Each row is a point on a tangle of strands that fork, close into loops and nearly touch. The rows are in no order.
In the rows, zero is written as 128.
Two points are linked if the straight distance between their rows is under 106. Some points are linked to none.
tepa: [ 76 130 111 117 159 154  90 140 105 162 155 109  74 158 146  72  98 193
 175 138 106 144]
gimi: [ 94  70 187 129 139 164  94 122 103 130 124 123 151 168 134 204 121 168
  94  96 156 182]
bubo: [ 84 103 162 141 123 144 158 153  95 160 103  73 175  84 157 105 157 141
 130 130 139 148]
poz: [ 64 129 174 150 128 122 145 125 124 105  89 146  87 136 145 163 161 204
  56  98 137 127]
rabak: [139  50 102 145 154 131 102 113 131 135 131 115 170 145 126 177 150 124
 146 192 102 125]
fiten: [161  87 115 136 115  95 130 102 164 119 107 154 140 152 109 173 165 139
 116 154  94 152]
dizat: [108  84 124 147 137 113 141 111 143 152  80  98 202 139 156 125 159 126
 135 144 104 159]
Leg: [132 208  67  74 188 135 162 131 156 116 140 167 117 123 124  70  97  62
 147 112 141 120]
dakiz: [123 201  95 112 103 141 134 137 139 153 136 110  99  75 114  78 108 104
 175 142  66 138]
sile: [129 130 141 134 168 166 138 154 110 122 160 115 102 110 149 110  99 112
 140 145 179  82]
nizus: [155 134 109 135  52 136 131  99 111 145 121 142  98  95  76 176 154 132
  93 167 118 145]
Tipa: [133 159 169 110 146 134 109 158 157 131 119 138 101 165 144 117  90 143
 122  77 174 156]
Kubo: [159 179 104 126 119 155 129 130 103 121 149 120  92  83 108 135 101 100
 144 151 134  95]
tamas: [ 84 106 188 142 140 145 140 157 100 132 105  90 146 110 154 133 152 169
 102 107 159 144]
sebi: [157 173 137 113 116  99 159 125 176 117  91 141 139 113 129  97 136  77
 120  91 160 129]
Mugap: [ 62 106 122 122 165 138 111 127  94 161 134 101 130 141 153  56 118 176
 172 121  93 129]
lonik: [129 102 109 136 145 127  93 112 133 150 178  91 204 143 116 116 104  99
 185 122  82  96]
Mapoz: [123 123 138 112 131 129  74 135 134 149 166 114 180 137 126  76  66  79
 175  77 148 124]
lufi: [135 172 115 122 122 167 113 157 121 145 117  93  59 107 136 111  91 169
 153 165 126 145]
ripo: [ 99  95 139 124 157 109 130 111  97 128 176 141 180 123 126  84 123  93
 136  96 157  78]
reta: [116 108 137 143 136 138 143 133 131 162 102  70 182 112 143 116 128 120
 149 149 115 144]
zite: [142  84 101 155 169 112 176 119 130 110 125  99 155 123 143 136 192 125
 143 199  85  82]
tuz: [173 119 115 140 133  88  99 133 197 111  78 121 113 196 140 144 115 161
 146 138  89 163]
Lepiv: [139 133 129 126  67 153  83 125 126 169 120 103 112 125 110 137 100 146
 139 143 104 177]
vasu: [145 122 117 129  65 110 138  92  80 112 135 169  82 115  89 167 157 142
  66 158 125 113]
fuzuk: [130 154 135 117 136 124 164 160 119 102 130 167 134  99 173 112 143  66
 102 101 195 106]
tuk: [157  85 134 151 172 118 175 114 154 118 112 106 164 127 133 141 169 119
 113 179 130  75]
bobi: [ 36 146 152 130 125 129 118 135 132 118 123 163  55 151 152 153 142 206
  77  98 109 141]
godog: [146  94  85 134 148 113  60 130 125 129 184 111 170 160 111 143 122 126
 206 140  65 112]
liguf: [132  80 122 149 163 103 140 105 125  96 113 154  78 169 136 129 139 171
  96 150 143 106]
rezo: [137 144 126 118 146 122 203 136 100 101 138 159 126  68 144 118 134  67
 102 143 188  75]
zudap: [115 167  97 106 141 151 120 132 104 146 162 127  63 136 126  87  90 143
 156 141 103 134]
Ledur: [137 125 106 144 121 116 175 121 123 121 134 105 121  91 125 115 163 121
 149 187  79  96]
gon: [149 158 102 124 102  85 127 159 161 109 111 122 124 149 141 103 172 159
 182 173  53 153]
seras: [128  90  97 136 107  76 127 129 147 107 101 136 127 160 119 158 175 165
 131 195  92 141]
simu: [137 148  60 124 145  99 146 109 134  90 148 170  72 148 119 112 132 131
 131 172  98  82]
fad: [174  99  79 144 122 145 103 141 135 128 142 133 183 150 121 197 160 131
 172 140  73 167]
ren: [132  55 127 142 173 134 152 127 175 137  74 132 217 149 148 174 142 101
 113 138 173 145]
kam: [110 167 122 106  76 114 129  91 107 122 102 169  76 122 113  98 144 148
  99 117  99 159]
Dev: [ 99 130 198 125 138 140  84 170 146 117 136 137 117 155 162 162  79 127
 113  58 184 146]
fus: [ 88 115 115 146 171 125 150 117 112 106 124 171  66 172 150 106 149 188
  95 128 134 113]
zevu: [ 75 159 115 110 170 133 119 135 128 128 155 163  55 200 144 108 105 173
 118  91 115 153]
Rege: [154 141  99 139  94  88 127  88 148 118 131 161 132 130  96 118 146 101
 132 122  98 105]
Gul: [153  98 130 149 147 116 140 119 189 132  58 105 200 178 146 153 144 116
 131 120 130 161]
tof: [152  69 132 151 177 129 149 162 155 134  93 105 184 124 174 144 127 102
 116 155 203 140]
Vos: [138 134 114 123 136 125 120 110 103 122 188 146 161 109 106 105 100  73
 151 102 160  65]
zik: [105 117 109 124 136 105  92 112 140 146 143 114 179 155 136  69 104 122
 200 110  65 120]
Gis: [104 123 133 122 123 146 138 101  64 108 173 155 125  99 107 121 133 118
 100 139 132  63]
Doka: [109 152 109 106 151 104 108 113 165 128 140 140 177 149 126  47 107  85
 194  89  83 115]
Nus: [194 135  89 126 100 125 101 154 126 131 174 104 162 124 110 153 162 138
 189 150  49 152]
gitob: [178 113 141 146 162 104 133 131 207 117  55 106 132 187 141 154 125 144
 120 122 138 165]
nin: [160 123  86 135 103 143 124 135 119 140 188  98 171  89  98 152 183 117
 179 149  48 123]
Doton: [120 136 103 124 113 141 114 150 134 142 120  90 100 117 142 108 115 164
 183 188  69 143]
tuso: [ 85 101 194 152 140 143 136 151 131 129  98 103 119 131 152 182 155 185
  64 108 171 138]
Kigif: [176  99 129 144 116 114 133 100 174 133 106 155 153 146 100 180 129 107
 103 120 137 159]
fim: [117  98 178 140 137 177  92 147  72 151 165  75 151 120 123 127  83 139
 136 126 151 113]
kited: [142 150 166 118  72 157 108 135 132 164 100 106 111 112 121 144 115 157
 103 113 144 190]
tulu: [ 42 137 164 114 145 166 124 145  94 133 169 116 119 108 157 100 121 154
 131  94 127 103]
debuk: [169 133 111 133 113 123 144  90  99 100 155 164 121 109  94 164 126  89
  78 104 170  78]
rafi: [113  80 180 129 143 109 139 136 123 106 157 165 176 154 139 140 141  90
  75  77 203 111]
fumu: [102 136 130 132 125 103 176 106 109 129 110 128 128 108 140  72 157 132
 118 132 125 119]
ruv: [169 160 154 123  59 163 130 127 112 161 139 128 137  78  96 163 113  96
 100 117 168 145]
mifes: [105 117  80 126 127  84 145 139 140  98  98 117  96 140 133 106 177 196
 141 209  94 115]
bipul: [128 131 140 136  71 157 126 109  97 154 148 134 134  92  93 154 139 113
 101 126 135 131]
Suz: [121  75 103 129 109 140 119  96 121 162 146 127 211 103  93 147 142 107
 137 130 104 127]
gebol: [180 186 100 135  93 119 133 138 166 111 128 123 115 113 117 124 157 134
 162 160  62 144]
Fafe: [149 145 148 134 168 131 123 134 172 124  61 120 104 168 150 112 109 156
 123  94 165 155]
Zisu: [ 90 148 173 113 105 149  86 133 109 152 154 127 168 130 131  77  96 107
 148  60 143 148]
bebi: [169 130 143 117 133 104 131 136 176 125 110 162 173 142 131 114 115  68
 111  76 188 128]
devi: [150 135 124 118 129 145  60 133 117 155 179 110 135 123  98 117  62 100
 178  96 142 114]
kivot: [136 128 104 152 149 106 165 136 149 119  75 107  64 128 151 122 155 180
 121 176 115 131]
sef: [107 169 186  99 102 120 114 146 133 104 154 178 130 127 134 156  97  83
  81  58 180 110]
vid: [153  95 140 133 126 104 113  96 138 118 139 166 146 163  87 153 110 108
  91  82 142 126]
kegig: [145 183 153 125  83 153 134 152 137 170  71  83 105  89 127  97 117 135
 134 121 125 190]
medot: [123 207  80  80 103 132 158 107 143 135 143 143 103  88 104  71 118  81
 160 101  66 141]
varu: [171 111 155 145 128 141 168 145 172 150  57  84 154 110 146 160 149 131
  90 158 175 161]
muso: [147 132  51 127 137  72 102 111 149  80 168 186 106 160  99 139 139 127
 149 136  96  85]
vipib: [118 109 138 124  75 102 110 100  79 108 139 180  67 149  90 166 125 152
  82 130 129 145]
Busa: [ 53 113 189 112 128 155  83 145  91 131 175 116 157 131 160 116  95 137
 131  76 137 124]
bep: [ 90 154 115 127 152 117 171 126 121 124  96 140  93 140 152  68 147 178
 118 124 130 127]
Mema: [107 169 121 101 145 138 106 111 130 132 144 165 108 154 116  69  92 105
 143  71 126 136]
Zafot: [126  69 146 156 164 131  98 134 120 134  77  89 103 161 148 157 118 184
 113 149 144 165]
timi: [149 106 141 131 150 115 122 114 151 128 135 139 170 161 104 125  94 100
 136  90 160 114]
Rog: [148  90 147 145 170 134 165 144 140 127 113 103 147 119 150 133 134 124
 107 159 194  98]
poko: [182 125 144 136 113 136 160 121 162 135  92 131 147 115 102 164 140 112
  92 147 179 145]
gadef: [ 83 173 158 107 139 139 127 163 141 108 142 162 104 111 182 143 110  84
  90  78 192 105]
mito: [148  86 149 153 174 132 127 130 130 100 109 119  62 171 145 158 102 174
 111 156 153 132]
Kogu: [142 153 171 134 133 162 147 146 112 105 124 145  88 123 130 175 112 126
  82 126 189 103]
mefav: [152 128  73 132 118  91  80 115 143 101 189 142 122 144 105 138 123 127
 182 134  76  94]
malo: [ 99 139 172 139 137 175 105 172  86 148 145  68 102  91 160 123  93 151
 135 128 161 129]
Rasaf: [ 96 113 150 142 122 123 207 132 110 148  96  84 154  65 145  79 175 114
 119 146 132 129]
Fone: [124 105 212 132 125 148  92 150 125 116 136 120 137 152 136 197  85 126
 102  74 165 166]
Tafiz: [167 154 125 134 125 124 172 134 166 126  98 115 134 103 119 138 146  91
 121 151 133 124]
Zodo: [119 142  77 118 108  95 139 121 120  92 128 149  73 121 110 123 154 159
 127 203  96  88]
Didag: [120 162 141 107 114 136 122 107  93  90 155 191 110 119 110 169 110  94
  79  71 156  83]
liva: [116 190  94 101  92 117 125  87 120 127 120 172  98 104 111  82 134  92
 122 100  88 142]
Musav: [121  58 172 137 175 146  91 137 108 141  99  91 141 174 157 187  95 158
 116 120 157 178]
Fimug: [147 113 118 132 120 142 115 103  82 142 196 115 143  85  94 139 118  93
 133 141 143  69]
momiz: [135 197  88  92 156 147 163 135 119 122 143 157 102  98 128 104  92  72
 137 139 147 102]
Pomen: [116 131 107 116  79 125  77 144 127 163 109  76 121 135 135 115 117 152
 176 163  56 178]
nakoz: [148 123 133 152 157 115 174 137 159 132  42  88 122 126 156 136 162 171
 107 161 144 138]
bon: [146 144 109 130 119 114 184 102  92 108 146 156 140  75  96 149 151  72
  87 146 168  68]
maluk: [178 139 107 140 130 113  99 158 166 115 100 107 144 186 146 136 147 150
 179 156  56 168]
sokod: [175 187 147 118  97 161 138 135 124 133 111 125  83  98 105 133  93 105
 122 131 160 132]
vam: [140  67  56 130  98 135  90 132 129 120 161 165 194 127 103 202 183 144
 157 134  71 151]
vem: [105 208 102  82 172 119 176 139 168 126 121 173 110 134 136  56 125  82
 118  81 150 158]
Nafam: [142  93 153 128 125 153  69 124  94 147 190 115 138 139 107 142  68 125
 146 106 153 111]
Tiza: [129 178 126 113 106 141 148 132 138 153 103 106 126  83 135  79 124 114
 155 123 104 155]
feni: [ 98 138 139 106  55  94 106 111  94 110 122 178  67 149 108 134 138 177
  88 108 110 166]
ruza: [167 142  93 128  83 125 157 118 121 147 165 102 131  64 101 165 171 103
 139 181  75 106]
ton: [ 53  82 158 137 158 142 120 131  73 136 148  92 135 116 155  94 143 175
 136 131 123 105]
vumis: [100 109 153 140 138 125 153 107 100 106 145 158 135 129 128 101 146 117
 104 119 149  87]

How many points has the smallest loop of links through each point below? Write - if it is on no loop.
kivot -> 8
Fafe -> 18
Fimug -> 5
Tafiz -> 7
debuk -> 7
vipib -> -
Rog -> -

A fork is a point with three links, a tip a point with one. Leave the first point through the second and follow the links. Name the first fork or tip that comes.
kam; feni -> vem
zik; lonik -> mifes
Mugap; ton -> malo
gimi; Musav -> fumu
Nus; nin -> Gul
Gul; ren -> vam
Zafot; Musav -> gitob

Name the points in between on the shortest way along the links from the first point to the second, in order.
vid; Doka -> Kigif, fiten, seras, mifes, Zodo, simu, muso, mefav, godog, lonik, zik
Zisu; ruv -> Busa, tulu, ton, Mugap, tepa, zudap, lufi, Doton, Pomen, Lepiv, kited, kegig, Tiza, dakiz, medot, liva, kam, feni, vipib, vasu, nizus, bipul
nin; tamas -> ruza, Ledur, zite, tuk, Rog, tof, ren, Gul, dizat, reta, bubo
tamas; Musav -> bubo, Rasaf, fumu, bep, fus, liguf, mito, Zafot
Rog; gimi -> tof, ren, Gul, gitob, Fafe, Tipa, Dev, Fone
Mugap; malo -> ton, tulu, Busa, Zisu, Mapoz, devi, Nafam, fim
